Points, in no order, along strands that fork, close into loops and pass close to each other.
Two points are linked if the straight distance between their rows is under 70.2. Some points are linked to none.
k208: [ 19  -3  -2  -3 -14 -21 -13   5  22  29   5   5  -6 -26  -9 -12   6  -9
  11   8  11  13 -22 -26   8]
k916: [  2 -10  -9 -24  -2   5   1 -25   8   1  13   7  32  21  -7   1 -19   3
  -9   9 -15 -44   6   5  23]
k588: [-18   1  -7  16  14   8   9   5  18  -5  11  -5  -2  16   1 -16 -12 -34
 -12  -1  31 -23  -2 -28  -2]
k462: [ 19  16  17  23  -6   1  18  13  18  -8 -20 -14   2  23  24  -8 -22  -2
  11 -18   1  24 -16  -3 -14]
k100: [-13  29  -9  14  -4 -18  13   3 -10   3  11  34 -32  14  -3 -14 -25  -2
  28  12   4  -3  12 -12  30]
k575: [-15  10 -15  11 -24   6 -18 -11  -6  29 -11  -1   5 -11  15 -10  48  -5
  -9  -5 -19 -10   8 -13  -1]
k892: [  8  21  -1 -20  -1   3   9   0  18   9  42  25 -18  -2 -14  -7 -20   7
 -16  12   5 -31  12   8 -32]
k893: [ -6  -5  -1 -19 -23  20   1   1 -17  11  17  -6 -13  16  12   0 -24  12
 -36  -2  -1 -28 -13  17   0]
k737: [ -3  15  40   3  -3  -6  -7 -27  28 -15 -13  13  39 -23  -2   1 -20  -7
  11 -13  -7  -6  -8  -9  10]
k359: [-36  13   8  -9  31 -24  28  -7  -6   6  17   0  16  -5  -3   0 -14  35
 -13 -13  22  -5 -35 -32  12]
k251: [ -2  15 -15  -6 -31   2   1 -11   9  -3  -5 -11  -9 -34  11  -5  20   1
  -1  -3 -21  11 -12 -42 -23]
k804: [ -7  26  12   4 -15   3  -4 -14   7  13 -12   7  12 -42  -2   8  -3  -2
  15   9 -28  18 -13 -33 -16]
k509: [  8  15   7   5  17  -8  44  23 -19 -26   5 -13   8  24  -4  -1 -13   3
 -20 -13  13   3  -5  42   7]
k879: [ 28   0   4  12 -11  10   9  22 -22  12 -22  -5   4 -35  -7  18 -10 -24
  -4   6   2  13   4 -19  13]
k915: [ 25 -16  24  11   1   1   7  28 -19   4  -3  -9   2 -15  -6  13  -8   7
  15 -16 -19  41 -10  10  -9]
k368: [-24   7   2  18  12  35  -3 -15  19  -2  -5 -21  23  -7  -6 -10  -3 -30
   3   9  -5 -31   7  23   0]
k199: [  2 -14  13   5   3  18   7   1 -37  18   1 -18 -11  13  23   5  12   1
 -35 -22  17   0  13   7 -29]
k201: [-16  -2  -9  21 -14   9 -15  19  10  25  32  10 -22  -6  23 -37   0   1
 -12   4  20  -4   0   3  -7]
k750: [  7  15  -7  11  32 -25  39   6 -42  -7   6   0  20  20 -26  13  -2  23
  24  -1  10   1  26  29  -1]
k223: [ 32 -15  -5  -2   4  -4 -32  -7 -10   6 -16 -25  -7  12   5 -10 -16   4
   5  21  15  -1 -15  -2  29]
k263: [-27  22  -3  11  -4  35  -9 -16  27   7  11 -18   4   5  13 -10   6 -28
 -12 -16 -22 -21   4   3   0]
k735: [-15 -34 -18 -13  -1  13   6   4  34  -7  33   6 -16  -6  -2 -20  23 -22
  -4 -11  -2  14  14  -1   4]
k471: [  7 -22 -21 -22  36  -7  55   4   3  -1  30   2  -6  19 -10  -7 -25   0
 -10  -6  20  17  18   0 -15]
k12: [-16  34  -4  17 -13  -2 -31   2  -7   5   2  16  -5  13  30   1  10  12
 -31 -14  -7 -14  19 -21  10]
k543: [ -3   9   8 -23   0  12  -6 -11 -20  11   6 -15  -6  16   2  15 -28  -4
 -17 -10  -7 -10 -38  -5   3]
k188: [ -1  21  14 -16  24 -13  24 -10  -5  18  12  12 -16   3  12  -5 -24  30
 -21 -11  32  23  -1   5 -28]
k868: [ -2 -48  23  -9 -14   5 -12  -7  28   8 -14  -8 -23 -18  -5  14   4  -2
  -8   2  -7  -2   0   6 -11]
k451: [  9  -5  37  -1 -13  -1   9  -9  -7 -13 -22  -5  -1 -35 -15  30  14  11
  20 -17  -4  19   4  -7 -30]
k97: [ -3  -3  18 -20  -1   5  -3   9 -13  20   5 -16 -48   3  32  -8  -3  -6
   1   5  11 -11   6 -13   5]
k222: [ -6   1 -25 -28  15 -30   0   0  -4   9  23  17  -9  -2  -3   3 -29  44
  -8  22 -10 -18  14 -38  15]
k259: [ 15  -5  18  17  -1  19 -17  19  -4  17 -12 -12  12  16   7   3  -8 -22
  11  -5 -10  -8 -14  -5 -13]
k284: [ 19   1   5   7  -3   5  16  -2  11 -16  -2 -28  -8 -12 -22   9 -12  -4
  21 -32  16  17  -3  10  10]
k894: [  2   0  -4 -14   0  -9 -10  12   9  14   3   1 -24 -36  26  -8 -12  17
  -3   9 -10 -11   4  -3  42]
k7: [  7 -13  15 -11 -13  -5   8  23 -15 -11   8  26   0   2 -10  -1  10 -10
 -18  -4  25  21  -2   9 -21]
k283: [ -4  22 -31 -30 -19  -1 -16 -33 -11  -2  -4   9   4 -17   9   1  19  26
  -3  -4 -13  -6   4 -35  23]
k523: [  5 -37   9 -22   0  17 -14  15  46  33 -15   0   0 -27  21  -9 -10  28
  -4 -10 -14 -12  17 -31  -3]
k398: [ 14 -38 -18   3  -1   8   0  26  25   4   7   4 -16  -2   5 -26  42 -23
  -6 -10 -10  22  20  -5 -12]
k795: [  6  10  -1   1 -12  10 -21  19   1  -7 -21  -2 -10   8 -19  14  48 -20
  14   3 -24 -16   2   8 -29]
k649: [  0  15  14   9  13  -6  -5   8 -14  -4   8   7  14 -17   3   6 -12  17
  -7 -10 -12  36 -16   4  -1]
k847: [-23  13 -23 -11 -11 -13   7 -20  19  -8  12  39 -34   5   1 -10 -23 -16
  12  23  -7   9   7 -22  20]
k602: [ -6  -3   6   3 -26  11 -17  18   9  32  17  12 -13   3  28 -22 -18  15
 -15  -7  17  10 -19 -10 -26]
k887: [  0  24   6   4  15   2   7  13 -19 -25 -11  18  22 -11  -2  17   0   2
  17  -7   5  34   9  -2  17]
k167: [ -9  10 -25  12  11  -1  -8 -34  37 -23  26 -17  10  36  -7 -18 -12   4
  -1 -13 -18 -23  -7   5   0]
k799: [ -2  18 -11  -6 -26   0  -3   4   2  10  10   7  -7 -10  28 -19  41  13
   4   9 -17  10   5 -26 -19]
k855: [ 28 -26   7 -18   7  28   8  14  -9  17  11 -10  15  -9  -8   8   6 -10
 -22 -14 -14   4  -4 -14 -40]
k666: [-10   1 -19  23   4  18 -11   0  20  -5 -11 -16  17  17  19 -16  -3 -33
  -5   2   9  -8   5 -27  20]
k72: [ 18  10  -2  -4 -20   6   4  -7 -29  17 -10   2   2  -1  32 -21  20  -2
  16  11  -1  25 -12 -34 -33]
k969: [  9  22 -11  -9 -35  -6  -4 -16  11 -31   0  10  -5 -13 -10  10   5   4
 -16 -23 -20   9  -6 -37 -17]
k39: [  3 -11 -22   7  -1 -32 -15  -8  37  20 -10  -5   6 -39  -5 -21  60   5
  12   7   5   7 -13  13  -3]
k155: [ 37 -19  16   8  -3 -19 -30  12  -6   3 -15  -6  -6  12  -9   1  -2   5
  24  -6  24  13 -10 -12  15]
k366: [ 33 -27   6  -4   8  31 -12  12   1   3  15 -14  10   7  -6   0  27   7
  -7 -30   0   9  11   5 -39]
k729: [ 19   1  15  -8  15  -3  15   5  19 -10 -16 -17  -3 -12  -3   5  -6 -17
  28 -28   8   9  -2 -28  13]
k977: [  3   6   7 -30  13   8  -8  -3  19   9  11  -5   9   0  40 -27   0   8
   2  21 -11  -8  -9  -8   2]
k244: [-19 -11  22 -14   5   2  33  10 -15  -3   8   4  -8   7  -3  10  13   2
 -24 -27  15  26 -17  14 -26]
k719: [-30  16   7  31 -24   6 -31 -11   0   4  -9  15  14 -34 -12  12   3  -7
   8   8 -20  37 -19  -8  -9]
k301: [ 23  -1   1 -20  14 -18  -5  15 -12   2  27   4 -23 -33  15  -2   1  15
   1   5  -5  15  -4   8  46]
k568: [ 14   8  11  -3  27   1  22  -3 -20  18   4  -6 -17  17  18 -13 -17  21
 -15 -14  37   3  10   0   1]
k982: [-16  -5 -33   9   9 -20  -5 -37  21   0  24 -16   2  30  -9  -1 -11  12
  11  10 -23 -34  16  13   2]
k91: [  8  11   6 -16   1   6   4   0  30   5  17 -14  -6  11  38 -30 -14 -21
   5   8  -3 -33 -18  -8  22]
k778: [ 10   4  15 -14  21 -13   3  35 -15 -15 -11 -10  -4  31  -8   5  19 -27
  16  -8  17  13 -32 -13   8]
k172: [ 18  22 -11  19   5  -7 -11  24   7 -46  -8   9  13  10 -12  -5  31 -17
  13 -20  -4  11   3 -22  12]
k464: [-36 -19 -17  12 -28  28   8 -24   5  11  16  -4   0 -24   0 -29   6  11
  -9   6  -5   8  -7  22   0]
k378: [ -8  26  -9   3  -5   8  23 -23   3 -21  16 -21 -12   4  16 -17 -11 -10
   0  23  -9 -37  11  21  -4]
k141: [  6   6  -9 -17  21 -14  35   0  -7  17  44  -3  -9  17 -16  -2 -39  10
  -6 -14   3  -9   9   9 -12]
k360: [-20 -39  -9  -3  -6   3 -17 -12  24  -2 -13  -7 -28   7  -8  11  -2  -8
 -28   7  13  -8   8  -9   9]
k615: [ -5  18   9  -2  -7  -3  15 -10  11  -1  32  27  -8   8 -10   1 -18  -9
 -13   9 -28 -27  30  21 -13]
k821: [ -4 -30 -34  -1  12 -12  -5  13  19  26  -5  -9  -7  -8  16 -27  46 -16
  -6   9 -19  33   5   3  -2]
k20: [-10 -23 -16   4  -1 -11  -6  16  11 -17   5  -3 -26  -6   1   1   0   7
 -42  -1   3   4   8  -2  19]
k654: [  0 -10  -4 -42  -5  31 -18  35  35  25  -9  -3  -5 -17  21 -12 -21  15
 -18   3 -19 -21  14 -25  -2]
k622: [-14   7   3  15  38  12  13  -2   2   4  16  10  23  14 -16  -8 -16 -27
  20   2  25 -24   9 -15  -7]
k357: [-19  15   1 -21  -5   2 -18  -5  -8  33  33  20 -25 -31  11  -7 -13  29
   0 -19  -6  22  -9 -25 -14]
k177: [ 13 -19   7   9   7   1  -5  51 -16 -21 -20  -3  23 -19  -1  31  -8  11
  24  -7   2  38 -19  17  -8]
k813: [ 10 -22  10 -24   6 -16  -7   7  -4  -5  22  12 -16   2   8  -8  -6  -9
   5   5   8  14 -19  18  37]
k426: [-10 -20   1  12  -7  17  10  -6 -11 -12   5 -14   9   9   8  -9  -5  -4
  10  -3  17   4  -4  32  10]
k119: [-20  -4  12  29  11   8 -30  -1  -4   2  -4  15  25 -20 -17  13  -8   2
 -15   1 -10  42  -7  -2  -5]
k968: [  6  -8 -31  21  -2  -2 -13  -2 -10  40 -43 -22  10 -12  17  -1  32   6
 -21  10 -28  -3 -13  14 -27]
k325: [ 20 -12  -6   2  15   3   0  -3 -13  -7 -10  13  36  31  -9   0   9   6
  -6  -1  24 -25  21  -6  33]
k184: [  7   3 -14   9  -7   8 -18  13 -26 -26  11  14  -2  34  -4 -12  -1  10
   4  -1   5  34   8  21 -10]
k187: [ -8 -12  29  13  15 -24   5  12  -8 -14   0  18  -1  -4 -10   5 -21   8
  27   2  26  10   0  23  21]
k899: [  4  -1 -19  31 -14   9 -25  -6  26 -19  -3 -29  11  12  15 -10  -8  -5
  -8  -9 -15  -6 -18 -26  15]
k843: [  5 -11  -7   6  -5 -31 -22 -13  17   7 -25 -17   5 -27 -23  17  54   1
   6  14  -5   5 -10   4 -16]
k230: [ 24  -2  13 -13  33  -2   6  11 -18   7  -5 -10 -36   9  24  -1  -7  -9
   0   4  32   4   6 -11   4]
k669: [  6  17   4  -9 -20   4  18   6  -2 -19 -19 -12   6  13 -24   8  -6 -26
  12 -11  24  13 -24 -17 -39]
k986: [-26 -13 -22  18 -50   2   0 -23  27   0  -9  -7 -15 -12   4 -12   0   2
 -10  11  -4   3   1  22  -2]
k767: [ 28 -12  18 -14 -21  -4   6  36 -26  -9  -3  16  -5   8  -3  16   7   9
  11 -18   7  32   0  24   4]
k941: [ 14 -12   4   1 -24   1   0   2   3   1 -13  12   9 -19  -7 -16  11 -19
  21   8  13  23 -19 -24   3]
k714: [ -2   4  11  13  28 -16  63  24 -16 -11  11  -7  -8  37 -14  -3 -23  -5
   1  12   9 -11  24  42  -3]
k774: [  2 -12 -10  17 -10  28  10 -13 -13 -25  -2  -5  25  -5  -5  -7  -3   7
  30  -2  22  16  26  20   1]
k229: [  1   1 -17  19  -6  10 -18  23 -13 -22   0  15  53 -15  -7  13  -2  18
  30  -2  22  24 -18  26  17]
k777: [-14 -13  -6   7   0  22 -14 -25   0   1 -33 -30  20   9  -1  17  23 -13
 -19  -4  -1 -26   6  -3 -15]
k870: [-13  16  20  -4   0   0  -7 -15  29  -9  -4   9  10 -33  15   5 -24   4
  -6   9 -10 -19  11 -20  18]
k174: [  0  31  -8   7  12  -1 -18  -2  -8 -32 -17  -6  12  -8  -1  -2 -13 -20
  10  46  -4  21  -3  31 -13]
k35: [ 24 -14   3  -2   0  13 -12   7 -11  -8   9   6  49  -9 -26   5 -15  10
   8 -14  17  10  -7  24   7]
k751: [ 19  12 -13 -34 -29  -9 -20  -9  15  -2 -11  17  17 -13  -4  -2  19  -3
  -6  11 -27  -3 -28  -3  19]
k149: [-14  -6 -15 -22  20 -12  -4 -12  -5   8   1  11 -18   1  -5  21 -25   8
 -19  17  12 -19  11 -41  -2]
k651: [-11 -16   6 -22  15  -1  -5   9  17   4  35   2  11  11 -14  -8   0 -19
   6  -6   9  -4 -31  13  19]
k218: [ -5   6   9   4   7 -22  22   4 -21   5  26  -5  24  15  -8  -4 -20   5
   8  32 -20 -21  16  29 -10]
k237: [-21   2  11  24   9  -4   3   1 -10  16  20  42 -27  12 -12   0 -33 -11
  19   3   7   2  27  11  19]
k10: [ -3  -3 -11 -20 -15  -8 -10   1   5  24  -4   1 -11 -32 -13   4   1  -7
  -7  30  18 -17 -20 -23  15]
k933: [-19  -2   7  24  19  -7 -16  -9 -10 -23 -10   5  20  18   5   4 -32   8
   1  32   7 -10   6  12   7]
k75: [  9   9   8  -6   9  16  10   4  19  -5  11 -12  -9 -17  12 -10  -5 -41
  23  -5  -6 -12  -7 -11  27]
k271: [ 39  -6  24   0  12  -4 -21  28 -12  14 -11   1 -27  23   9   3 -20  -4
  12  -6  27  18   0   6  -1]
k589: [ 18  25 -10  -3   3  -5  49 -15   2  -6 -13   0  -8  28 -28  15 -37  -3
  13 -20  11  -9  11   1  14]
k788: [ 12   5 -17  18 -18  -4 -22   2 -10  15 -29 -13  -9   2  15  15  26  22
 -26   9 -37  -3 -23  -2 -19]
k891: [ -8  -7   4 -14   8 -38  50  -5  -9  16  23  10 -17  16 -22  14 -37  26
   1  -6  -9 -13   5  -2   1]
k506: [-18  -6 -33  24  -9   0 -18   4   0  14 -42 -10   1  -4  10 -16  22 -13
 -25  -5 -29  14  -3  31 -14]
k979: [ -4 -30 -16 -11   5   9  34 -13  -7  -9  22   2   5   4  -2 -21  -9   7
  -3   9  15   7   4  11  -5]
k934: [-13  19 -15  -6  -4   3 -12  -6   3  -6 -17   3  -7  -6   2   1 -16 -26
  -9  41  -7   8  -6  11   6]
k662: [-10  22   3   9   7  30   2 -27  -5  -3   8 -34  -6 -16   2  -4  -7 -17
  14  11   9 -23   5  18  -9]
k255: [-17  19   1   9  11 -18  12 -18 -16   8   7 -13  18   1   8   1 -16  21
 -24  -5  17 -36 -27 -16   6]
k640: [  3 -23 -14 -12   7 -21   9 -18   5  -6  12   0  -2  47 -31  12  -6   2
 -11   7   9 -29  17  -6 -16]
k148: [ 20   4  23  14   0  11  13  21  19  -8 -29  -1  20   2   7 -14 -26 -17
  30  -3 -15  34 -26 -20 -18]
k465: [-21   1 -16  -8   0  20 -22   8  22  37   0   4  -4 -14   3  -1  -1 -14
  -8   8 -13  11   8 -17 -21]
k332: [  5  31  12  -4  17   0   2  -9 -21  11  -2 -12   5  21  -3  16 -29  13
 -15 -13  20 -21 -28 -20  -9]
k790: [ -2   1  10 -14 -19  -9   4 -22  -9  -4 -13  -8 -43   1  19  -1  -5   3
   5  15   7 -21   5   1   8]
k38: [ 14   6  15  18 -18 -11 -34  20  -8   0 -21 -10  -9  11  -2  27  47  -7
 -10  10 -31 -10 -19   9 -13]
k266: [ -2  -5  12   9  14   4   2  -3  18 -36  17  17  14   7 -19 -17  -8   6
   1  -6   1  -3  -2  26 -20]
k748: [  4  25   0 -27 -30   9  19 -32  -8 -14  -9  -5 -19 -14  20  -4 -10 -10
   0  23   2 -28  19  10  -4]
k593: [ -8   1 -36 -16  12  -6  20  -8  -2 -14  23  -9  -7 -10  -4 -10 -12  33
 -28 -26   8  -8  31 -24 -12]
k700: [ 25 -26   7   7  15  16 -13  -6 -28  11   2  -9   6   2  10  17  19   8
 -18 -29  11  13  33  -2 -18]
k604: [  6  16 -11   8 -16   2 -15 -12   8 -17   2  10  -3  13   2   3   7   5
 -24 -34  -8   2  14 -20   9]
k171: [  9  10 -11  17  23   3   0  -6 -30 -21  -4   9  21  -7 -18  -5 -19   1
   8  34   5  27  13  26 -18]
k835: [ -5  11 -14  18   3  18 -40  37  -2  -4 -13 -18  -4 -14 -28  38  32 -12
   1   4  -8 -14  13  46  -6]
k686: [ 26 -42  26 -27 -11   8  -2  21 -26   3 -23   9 -13  11   8  13  17   1
  11  -6   0   9  -3   8  -9]
k361: [ 15   3 -16  27 -35   2 -18   9  20  -3  -6  -8  -7   1   4   7  20  -2
 -13 -25 -30 -18  -5 -33  12]
k521: [ 11  -4  44 -27  13   4  24   4  -1  38 -11 -12 -12 -12  21  13 -11  12
  13 -25  12  13 -14 -16 -23]
k195: [ -4 -13  11  12  -1   7 -23   3  -6  30   3  -7  -4   2  18   0  42  -1
   4  -1 -10 -19 -14 -16  13]
k806: [ -5   0 -13  -7  39 -21  22  17 -35 -18  34   8   9  23 -19   4  15  10
   7  -3   8   0   0  38   1]
k130: [ -5  -6 -33  16 -15  18  -4 -23   7  -5  -9 -20   9 -23 -21  11   5 -13
   7  -1   9  12  -4 -14   9]
k93: [-15  15  19  -7   2 -15  15 -15 -11 -12  36  11  -1   3  -1  -8  -9   9
  -5  31 -34 -11  10  49  -4]
k24: [ -9  16  11   0  -6   5  -1   0 -24  11  17  37   2 -25  -4   0   6   4
  -2   7 -18   2  15  26  21]
k675: [  0  -9   6   0  -9 -21   3  -1   3   5  -4  12   0 -24 -14   0  19  -3
 -26  37  31 -32  -8   3  26]
k435: [  5   6  -3  -3   8   3  -6  -1  22   7  -3   5  30  -5  38 -26  18 -16
 -22  33   3 -16  -1   7   7]
k625: [-34  26  19 -10  12   0  31  -9 -13  14   0  12 -19 -16  11   8 -34  27
 -10 -12   9  -8  11 -27   8]
k812: [ -5 -14  -5  -4   8 -34   0 -33  -1   2  19  -4  -5  33  -1  -2 -11  14
  11  30  -4 -41   2   1  -3]
k833: [ 15 -17  14  -1 -26  14  11   7  17 -18   0   7 -21  -7 -18 -10   2 -16
  22 -30  25  15  12   8  -1]
k725: [  1  15   9 -15  37   5  12  25 -22 -26  22 -16  14  22  -5  -3  -1 -10
   1   1   5  13  -8  25   2]
k627: [  0   3  -4  19  10  14 -39 -22  -9  17  -1 -33  -5 -17   6   5  26  15
  13 -14 -20  13   6   1  -8]
k874: [ -5  -1 -29   7  -4   5 -42  23  22   2 -11   7  -9 -13 -32  24  18  -3
  14   9   2   6  13  41  12]
k445: [  3   7  11  19  -2   5  -3  -7 -18 -16 -16  -2  21   1   6   6  13  -3
  -2  -8  24 -30  27  -2   8]
k504: [-12  18  -8   2  -4   6  51  -5 -25 -18 -14  -1 -29  16 -14   8 -29 -28
  14  -5  15   5   6  -9  19]
k116: [-27  19  19 -14  28   3   5  -9  10  -2   5  29   5 -18  17   6 -41  15
  -9  -1 -13 -25  20 -27  26]
k786: [-24  32 -23  26   6  20 -17 -28  19 -10  35 -10  -3  15   2 -10  -4 -13
  -5 -23  -9 -14   4  -5  -3]
k758: [ 13   5 -10  18  13  10 -23  32 -29  -5  -2  -7  28 -21 -10  23 -13  29
  43 -11  14  35 -13  28  12]
k102: [  0 -16  11  21 -19 -17  -6  -7  18  -9 -41  -4 -13 -14  -6   7  58  -4
  11  17 -11   0   5 -16 -23]
k226: [ 16  19  19   4  12  -3  32  19 -17 -13  -6 -23  -2  24  19 -10  10  16
   3 -24  19  24   0  45   5]
k553: [-20   5  37 -19  23   0  29  -1   4  29  -6   1 -15 -14  22   8 -26  24
 -14 -30  15  14   5 -15 -11]
k202: [-18  13   4  49  26 -30   1  -9  -4 -17  13   7  22  16  -2  -6 -29   4
   5  11 -13  -8  23  12   4]
k994: [ 43 -14  10  -8  15  -2  13  -4  22  12 -12 -34  -4 -22   7   3   5  -6
  29 -21  -1 -13   4 -42   1]
k474: [ 16  18   4   8 -11  -5  34  18  16 -37 -25 -27   3  -1 -18  20  -6  -8
  16 -19  32  14 -20  16 -18]
k140: [-13 -27   3   0 -42  16 -10 -11  32  -3  -9 -12 -12 -17  11   2  -9   9
 -14  -6 -29   7  -8  18 -14]
k747: [  5  -6 -11  -6  22 -13  11   1 -11 -28 -17  20  27  29 -30  18  -6   9
  17   1  30 -11  24  -7  14]
k940: [-32   0  10  21  20 -16  11 -10 -17  30  25  16 -16  31  -4   1 -28  -2
  25  12   2 -26  34  10  14]
k168: [-18   6 -14  -2   3  -2  19 -17  -8 -42 -16  -6 -14  24 -17   3 -22 -17
  14   6   1  10   2 -12  24]
k411: [ -9  -3 -14  14  -2 -26 -20  -6  27   6   0  12   6 -11 -14  -9  39   0
  -5   5  -2   9  -8  17  33]
k437: [ 22  27 -40 -23 -30 -12 -21 -19  -3   2  -3   4   8 -10  12  -8  16  12
   4  20 -24   8 -11 -17  21]
k674: [-15   7  -4  17  -2  18   3   2 -25 -25 -22  11  29   5  -7   6  13 -12
  20   1  18  16  25   1  12]
k796: [ 13  -7   7  -3  28 -36  35  -6 -12 -12   0  28  13  17 -23  13 -14  19
  -7 -10  23   2   7  -9  25]
k619: [ 21  11  -7  17 -26  10 -28 -21 -28   6 -27 -19  11  11  17  21  22   6
   0  13  -6 -15 -16 -11  -8]
k718: [-38  -3   0 -14   8  13  17 -13   4 -17   7  12  -5   1  -4   7  14 -21
 -15  10  -9  -7  18  16   5]
k524: [ -4  15  31 -14   2  14  14  -4   4 -21  -6   0  42   3 -11  16 -27  -9
  -2 -11  -6 -19 -16   2  16]
k306: [-29  18   2 -14   1  -3 -25   7  -5   9  20  11 -29 -18  18   1   9  42
  -1 -17 -27  12   6 -20   2]
k612: [-17  11  -9   7  -5  13 -21   7  27  27   9  11   4  -4  25 -32  24 -15
 -23  20   4 -12  -5  24  -4]
k122: [-29 -18 -16 -12  -9  14  -8 -21  -6  23  24  11   9  14   2   3 -15   4
 -14   5 -10 -20  -3  11   6]
k538: [ -1 -18  -4 -29  15   1  -1 -31  -4   2  -4  11   5  12 -22  19  -7  -2
 -11  13  19 -23  20 -25 -18]
k60: [-13  15  15  15  -8   8   7  26  12 -15 -15   3  -2  25 -14   5   9 -23
  11 -25  -6  31 -29 -24 -41]
k165: [ -3   7   0  17  34 -20  33   6 -32  -5   8 -18  12  24 -12   9 -31   2
  12  15   0  -7  39  18 -12]
k370: [-17  23   4 -12   2  -9 -37   5   7   4  23  27 -25   4  23  -5  -5  13
 -17  -4 -15   5  13 -10   7]
k163: [  6  -8  -9  -7 -27   2 -14  25  -9  27   4  13  -9  11  16  -5  -5   5
  -4  -3  -6   0 -32 -35 -11]
k721: [ 25 -26  -8 -21 -23 -19 -28  -5  33  -1 -32  15  17  -8 -17   3  31   3
   5   1 -27   7  -9  11   7]
k680: [-12  -7  -7 -19   1  -6   7  10  22  -9  38   6 -21 -15 -16 -21  18 -31
   2  -1   6  16 -25  -7   9]
k401: [-21 -39  -3  20   0   6  44 -17 -11   0  25 -10   3  33  -4  -4 -10   7
  10   5  -9 -29  16  18  18]
k631: [ 14   2  23  -1 -20   1  32  -4   7   6   3  16   7  -2  -5 -20   1  -3
  23 -15  26  12  -6  -6   2]
k635: [  1  -2  14 -14  16 -37  53   2   2   6   6  20   1  20 -45  26 -10  30
 -12 -17   4   0  -6   0  13]
k381: [ -5 -16 -14   6   8 -17 -26   0  19  29 -15 -15 -19   8  20 -10  41 -15
  10   9 -15   5 -23  -2   7]
k379: [  6  13 -17   8 -17  19 -18  43 -17  -7 -18  -5  -5  -2  -3  19  48 -20
  10  11 -16  -2  23  35 -11]
k809: [ 29 -19   2 -18 -15  10 -22  12   8   1  12  11  19 -20 -44  18  -2   7
 -10 -15   6  -7  -2  27   4]
k373: [ 25 -26  20 -30 -17  -8 -28   3  17 -14   0  13  15 -15 -26   8  30   3
   1  -3   1   4   2  11  -1]
k534: [ -1   4  -6 -40  -7 -11  -4  -2   2   9   8  24 -11 -20  10 -12 -27  27
   1  19  -3 -10  -2 -21  33]
k343: [ -8  19   2  18 -23   4  -4  28   6 -26 -12   9  15  11 -15   4  31 -36
  15 -21  -8  18  -7 -16  -7]
k659: [  0 -10  22  17 -27  -1  -5  -5   4 -22 -42 -14  -6 -29  -2  14  28  -1
  10   0  -1  -1   9  -1  -3]
k611: [ 16  11 -17  18   5 -15 -31   4   0 -16 -22  -1  17  11   3 -19  40 -10
  14  -4  -2  11   9 -30  34]
k385: [ 16 -32 -19 -12 -13  -8 -18  13  12  35   0   6  -7 -13  10  -7   8   2
  11   6 -17  24 -37 -43   0]
k578: [-28  16 -31   8  -4  -4 -19  -7  14   8 -36  -5   2  -2   8 -11   7 -29
 -15  30 -24  26  -8  25  -4]
k258: [  5 -19  19  -3   6 -14 -21 -24 -11  -4 -16  -8   5   5   7   2 -16  22
  -6  28  17 -12  -9  20  13]
k797: [-10   4  -5  15   4 -11 -41  -3  21   8   3  14  -5 -23 -20   5  30  -7
  -8  -1   5  -6  20  39  12]
k436: [ -2  27 -11  10  -8  18 -31 -23  -6 -12 -27 -27   6  14 -10  17  18  -4
   1   1   3 -30   1   2 -15]
k522: [ 35 -17  15   5  -5  22  21  31 -30  20  -9   3   7   8  14   5  20 -10
  -4  -5 -10   4 -16  -5 -47]
k164: [-14 -27  10  25   8   8  22  -8  -6 -11  11  -2 -17  29  -2   1 -14  10
  20   1  22 -20  23  45   2]
k247: [ 23   9  20  27   8   9  18  20  -3 -19 -22 -35  -6  25  37 -14  -1   8
   6 -13  -1  23  -9  32 -16]
k348: [  5   1 -11 -47   0  17 -10   9  27  35  -6   3  14 -14  36 -19 -14   5
 -16  23 -18 -21  -4  -2  -5]
k291: [ 12  -7   9  23  -1  13  25   8 -30   9 -18  -9   5 -11  23  -5  18  -3
   8  19  -6   8 -24 -30 -57]
k145: [-21  -9  12  32  37 -23  -5 -13 -11   9  18  20   4  28   3   8 -20   6
  18   7 -18 -21  27  -8  28]
k200: [ 19 -15  43 -16   3   4  29 -18 -26   8 -14 -12 -10 -27   9  17   7  18
  14 -22  -5  26  -4  -6 -33]
k492: [  5 -10  12  -4 -20  12  37  11 -21  23  -1  -9 -15  -6   8   6   8  18
 -38 -23  20   6  -8   8 -32]
k936: [ -3   2  11 -34  18  15   1 -18   0 -26   0   9  40  19 -19   9 -29 -10
   6  16 -24 -20  -4  19   9]
k228: [ -3  -8   3  15  -6 -17  -4  -4   6  -9  12   4 -15 -31 -16   6   7   2
 -44  15  19 -14  14   8   8]
k500: [ -6   7 -36 -16   1 -13  -7 -27   5 -21   5   2 -19  16 -11  -2  -2  -4
   4  12 -17  13   6 -16  23]

How many points has the smallest loop of links through each point below? Write none if it is on no loop.
k725 | 6
k631 | 15
k649 | 18
k325 | 12
k887 | none
k10 | none
